Points on a hilly landscape, in no order, each with its height.
A ball rolls from a point to the lowest of its 2 nearest points, and stops where none of them is lower. Distance is the straight distance between rows; heights are no part of it.
luz (h 0.84): [132 180 161 193  90 162 180 149 105 122 163 176  83 102 121 132 114 122
 130 137 139 201]
narun (h 1.48): [137 119 114 129 123 122 192 133 119 131 119 116 159 185 126 175 167 139
 134 148 149 137]
vumo (h 8.00): [ 88 106 122 164  98 144 128 121  95 117 132 133 167 100  95 138 134  98
  83  85 166 142]
Doved (h 4.15): [169  86 136 125 107 132 117 155  84 131 136  85 158 133 196 116  78 146
 172 135 108 129]
vete (h 5.27): [121 199  68 134 139  83 118 102 110 135 143  96 104 143 144 123 164 113
 168 111 134 126]
dopam (h 2.09): [141 137 144 116 191 133 142 134 216 175 156 160 135 126 118 150 177 108
 181 184 114  96]
tibo (h 5.49): [152 128 142 133 133 123 128 159 151 100  99 130 118 173  94 109 109 114
 165  88 138 161]
tugu (h 5.62): [128 202  75 131 134 110 141 103 127 108 159 118  81 129 145 111 144 117
 101 103 140 143]
bomon (h 4.97): [117  97 127  89 142  99 146  82 132 156 116 120 149 124  82 156 163 139
 120 121 118  82]
sapig (h 3.08): [122 152 130 152 211 141 144 147 181 142 135 156 144 163 105 158 144  99
 202 154 113 143]
bov (h 4.03): [110  96 139 114  94 155  95 147  86 144  69  95 146 145  63 136 137 116
 104 124 152  92]
fen (h 6.98): [134 133  95 149 104  98 173  84 111  86 147 107 148 105 163 126 150 210
  86 140 166 151]
Veruk (h 7.52): [104 110  74 126 126  96 159 116 157 144 129 170 127  80  99 125 164 136
 127 144 175  93]
Tet (h 4.77): [112 150 139 115 168 167 141 113 191 117 115 129 160 129 100 152 169  99
 125 128  89 113]
Far (h 5.63): [ 96 119 141  76 153 160  52 119 173 133  96  98 123 125 129 109 118 149
 124 135 101 101]
sabip (h 4.21): [183 153 153 106 155 173 122 142 116 125 123  67  97 151 152 141  93 105
 111 131  78 131]
Tidoz (h 6.67): [131  91 125 141  89 124 121 104  95 123 132 112 168 104 142 124 126 109
 147 105  92 145]
tipu (h 4.55): [144  98 128 144  80  58 165 178 120 151 140 165 137 158 159  91 100  95
 154  97  98 172]
fodof (h 3.35): [110  94 109 124 103 147 132 147 107 164 107  92 147 180 104 135 140  97
  96 154 149  48]
vute (h 2.33): [139 133 110 123 113 113 150 144 119 102 132 144  97 116 158 148 124 143
 142 137 154 134]
mig (h 3.50): [136 147 137 132 106 169 144 130 178 163 147 128 106  81 105 122 122 127
 127 104 123 131]
dukop (h 6.48): [152 179  76 124 133  95 156 117 157  99 119 137 150  89 141  87 166 194
 132 121 182 154]
Mar (h 6.15): [142 175 114 155 141  82 125  95 170 141 159 141 123  79 113 112 156 164
 129 113 171 163]
zuz (h 4.33): [112 166  88 156 164 100 124 127 159 141 183 144 147 127 153 142 149 118
 196 129 126 174]
genu (h 5.97): [136 187  85 142 130  83 136  70 101  68 120 110  78 109 142 131 165 146
  66 111 116 150]
vika (h 4.82): [153 101 195 168  99 154  80 125  73  88 118 130 126 202 142 100  82  88
  58 179 106 159]
bino (h 4.68): [166 176 165  87 144 154  96 125  88 154 139  86  89 119 134 115  76 116
 112 104  98 125]
bebas (h 3.32): [136  47 170 116 149 120  96 138 132 122 149 143  72 162 137 129  76 129
 121 159  64 127]
tupul (h 2.68): [164  94 106 118  93 117 178 118 113 141 134  89 173 155 180 145 151 145
 135 151 127 127]
Notu (h 4.13): [116 109 104 110 129 171 100 149 180 141 114 122 147  93 131 151 135  97
 172 157  27  91]
der (h 5.53): [177 178 157 134  94 164 166 143  82 150 136  98 111 166 119 113  98 105
 113 116 139 141]
vefa (h 2.98): [122 137 121 110 157 119  94 104 191 183 163 118 133 133 148  67 145 101
 167 132 145 106]
Lazi (h 0.91): [133 157 121 158 152 163 127 140 224 168 131 157 156 156 122 128 178 102
 196 199 139  90]
Povab (h 5.93): [ 92  96 137 113 126 182  51 147 142 102  95  79 158 138 138  99 132 138
 101 163 102  79]
fure (h 6.86): [107  81 180 133 109 151  79  75  90 125 143 105 162  77 114 144 132 129
 114  91  84 160]
kabo (h 8.17): [ 78  87 160 178  89 148 140 105 108 126 137 163 137 125 104 145 147 115
 122 108 141 195]
zizur (h 4.53): [108 109 152  94 118 139 105  95 126 151  74  83 161 141  89 128 136 126
 121  96 140 102]
luzap (h 3.12): [130 140  85  89 115 147 149 168 166 118 142 133  95 123 171 126 125 122
 145 164 105  94]
Nobi (h 3.47): [154 118 156  98 178 168  99 108 169 132 139  90  76 171 135 112  79 138
 110 135  82 122]
Nivu (h 4.86): [123 145 110 130 171 115  98 115 139 115 147 106 106 154 173 124 154 116
 181 107 133 143]
buze (h 6.42): [138 191 127 112 135 152 180 169 109 164 138 116 114 108  79  96  86 125
 122  94 195 114]
solap (h 4.29): [ 94 130 113  85 131 162 105 100 107 110 109 132 142  79 168 127 119 133
  51  96 157  68]
susi (h 6.99): [110 109 164 136 132 116 107  82  91 117 132 136 104  75 170 179 136 187
 165 128 119 137]
suso (h 8.34): [125  90 162 185  94 133 163 133 131 122 120 182 128 142 112 158 127 158
 149 140 185 180]
pup (h 7.03): [ 74 102 206 142 117 187  76  88  88 131 146 107 121  99 146 140 122 150
 124 120 108 179]
Didul (h 6.20): [138  88 143 118 129 165  66 148 130  60  90  91 161 122 160 110 116 127
 135 120  82 118]
rine (h 2.46): [118 200  98 106 177  91 142 125 102 110 115 125  92 129 121 140 154 210
  99 144 184 116]
tavuv (h 7.19): [128 103  80 132 153  97 174  98 113 118 158 126 135  99 158 149 166 185
  92 156 133 139]
Kuvak (h 3.09): [151 150  99 145  66  88 155 117  90 121 131 143 103 120 165 109 115 108
 155 120 129 154]
banef (h 8.51): [119  83 174 158 155 125 174 112 149 135 141 149 116 134 114 171 126 164
 135 124 185 150]
lus (h 4.37): [126 145  78 131 120 142 149 155 205 168 150 145 102 187 114  87 133  71
 140 142 159 104]
butag (h 4.64): [ 78 118 124  65 115 117  79 118 121 129 103 159  84  76 147 121 123 146
  78  97 141  70]
Tofa (h 6.81): [ 97 107 144 114 174 116  80 111  82 110 107 116 150  79 140 193 144 155
 149  99 103 130]
susa (h 3.90): [140  78 171 140 111 129 102 133  90  85 137 170  75 127 147 118  81 126
 116 148 113 134]
luma (h 4.18): [137 140 141 129 169 151 149 123 205 170 123 137 100 111 101 165 150 117
 120 107 107 130]
vug (h 3.34): [109 194 122 104 166 122 138 104  74  97 104 107 127 130 122 170 138 166
  84 101 162 111]
Meb (h 6.33): [110 159 146 125 166 146 131 172 151 143 123 145 133  97  77 109  99 139
 150  78 174 138]
zegi (h 6.63): [103 118 145 114 158 129 124 122  61  84 129 121 158  87 152 192 122 153
  93 108  96  96]
vez (h 2.62): [110 129 101 131 132 126 163 138  84 154 121 124 152 174 123 173 162 119
 112 151 162  71]
visit (h 7.68): [ 83 121  84 113 111 154 114 152 157 136 102 160 145  98 112 116 144 110
 143 141 169  67]
funu (h 5.24): [137  74 155 149 109 147  92 155 121 107 116  97 133 220 130 100  85 123
  69 176 101 130]
bugo (h 5.10): [130  78 151 148 138 137  61 194  96 119 104  82 162 176 113 120  80 132
 112 160  93 123]
gos (h 3.65): [153 118 103 105 120 161 127 164 140 134 125 115 136 136 147 131 120 101
 157 158  67  76]
kip (h 6.44): [155  71 161 115  99 144  94 138 139 117 117 103 143 113 116 109  99 116
 134 119  69 128]
vak (h 4.36): [149 122 188 132  89 138 100 132  56  87 117 155  98 183 162 116  87 122
 110 135 125 158]
sur (h 2.11): [131 175 119 139 162 134  75 127 214 191 143 134 145 139 143  89 167  89
 199 179 152  93]
vavug (h 5.99): [174 168 155 132  94 148 177 154  93 157 149 137 126 145  68  71  63 115
 146  89 158 153]
Pepoz (h 4.96): [104 117 129  68 157  93  71  97 171  99  94 172  89 107 132 111 125 140
 112  95 148  89]
deva (h 5.96): [128 126 140 152 143 143 114 151 160 116 104 158 126 107  48 117 119 107
 154  84 137 159]
ginep (h 5.75): [136 144  71 160 108  82 173 106 170 142 161 146 120 119 112 123 156 116
 101 124 153 174]
zug (h 6.21): [135 152 124 146 115  92 143  69  68  72 136 126 128 105 138 141 143 137
  85 132 105 144]
piz (h 2.58): [118  69 161 118 169 135  87 132 171 126 121  96 105 169 108 136  83 147
 109 169  66 127]
voze (h 7.17): [ 77  60 167 158 135 145  90 112 109 133 147 113  91 114 152 172 143 152
 137 138 133 150]
Dar (h 3.64): [160 165 142 163  76  81 157 146  63 123 136 158  86 156 144 126 107  93
 163 143 109 184]
Fege (h 4.98): [171  99 136 144 112  94 129 187 139 114 129 151 112 185 134  92  86 104
 160 120  99 166]
pud (h 2.01): [143 173 179 155  65 161 153 107 114  97 162 160  86  71 130 109 118 129
 136 139  84 183]
rike (h 3.77): [ 86 142 103 163 194 140 133 164 140 151 158 151 164 126 128 168 124 119
 183 145 130 137]
mol (h 4.91): [131 113  77 131 131 102 174 169 170 150 146 169 139 164 111 126 128  90
 124 130 150 105]
faf (h 6.43): [133 104 133 145 140  96 165 116  60  95 137 142 132 107 123 162 112 120
  93 140  99 113]
nevug (h 6.74): [137 160  73 137 130 123 142  97 116  52 115 116 179 100 158 110 141 180
 106 106 155 140]
Kef (h 1.27): [142 172 134 115 112 105 155 102 117  93 115 148  70 119 136 144 136 190
 105 122 170 137]
Vav (h 3.70): [102 141  78  96 142 153 113 114 194 190 156 102 116 166 133  77 133  88
 123 167 132  87]
Kameb (h 5.35): [113 116  92 162 117  96 144 203 133 142 122 180 123 153 118 146 165 119
 159 135 164 144]
gomod (h 5.31): [118 151 130  53 166 114  80 117 140 113  92 122 152 115 132 106 125 138
 130  99 117  71]
gup (h 5.12): [193 203 181 112 115 149 152 109  79 139 119  80 106 110 130 102  87 137
 112  97 144 136]
fizun (h 5.36): [121  98 125  84 127 100 115  55 187 173 120 117 189  98 104 124 166 122
 125  96 130 116]
vene (h 4.63): [149  75 130 118 151 131  84 197  84 130 132  97 189 158 178 118  77 111
 140 141 102 102]
vaki (h 5.34): [130 107  99 145 100  75 160 114 158 131 142 178  93 153  91 118 130  99
 120 108 152 129]
peses (h 3.88): [118 166 104  87 133 104 131 106  85  99  97 123 138  92 156 140 154 153
  65 106 141  89]
Tuz (h 3.51): [182 118 146 121  87 133 150 114  90 137 130  65 167 157 171 108 112 131
 137 128 157 148]
Lig (h 7.83): [ 81 115  94 124 116 157 144 126 131 130 111 135 177 109  91 128 163  96
  97 116 146  91]
narup (h 4.58): [114 160 107 104 154 170 115 131 175 154 124 113 179 102  99 120 136  90
 139 132  60 113]
potem (h 4.16): [151 112 161 146  64  52 148 195  54 140 135 168 119 170 148  89  87  87
 145 140  88 170]
bava (h 7.38): [117  96  81 142 133  79 158  89 131 162 132 153 134  68 105 155 181 188
 105 146 156 118]
Vokot (h 5.74): [127 125  83 180 115  76 185 178 152 108 104 167 184 134 100 147 182 144
 142 137 143 171]
feb (h 8.69): [123  79 165 117 161 153 142 152 142 151 134 115 121 150 110 148 110 147
 145 126 180 119]
fogub (h 2.73): [153 181 164 140  76 149 124 126 135 145 119 150  66  75 106 113 101 126
 137 125 113 162]

Call two points neighbours if one is among the 2 nearest of the other. Go from one point of each pair to the other, from neighbour to neighbour, staying as low as possible. Name the highest point that can't be avoided.
narun, Lazi: Vokot
piz, Kef: buze
Kef, luz: Tet
piz, narun: funu

Where does a ball stop that starts at each point below?
pup: Kef
visit: Lazi
susi: Lazi
Mar: Lazi
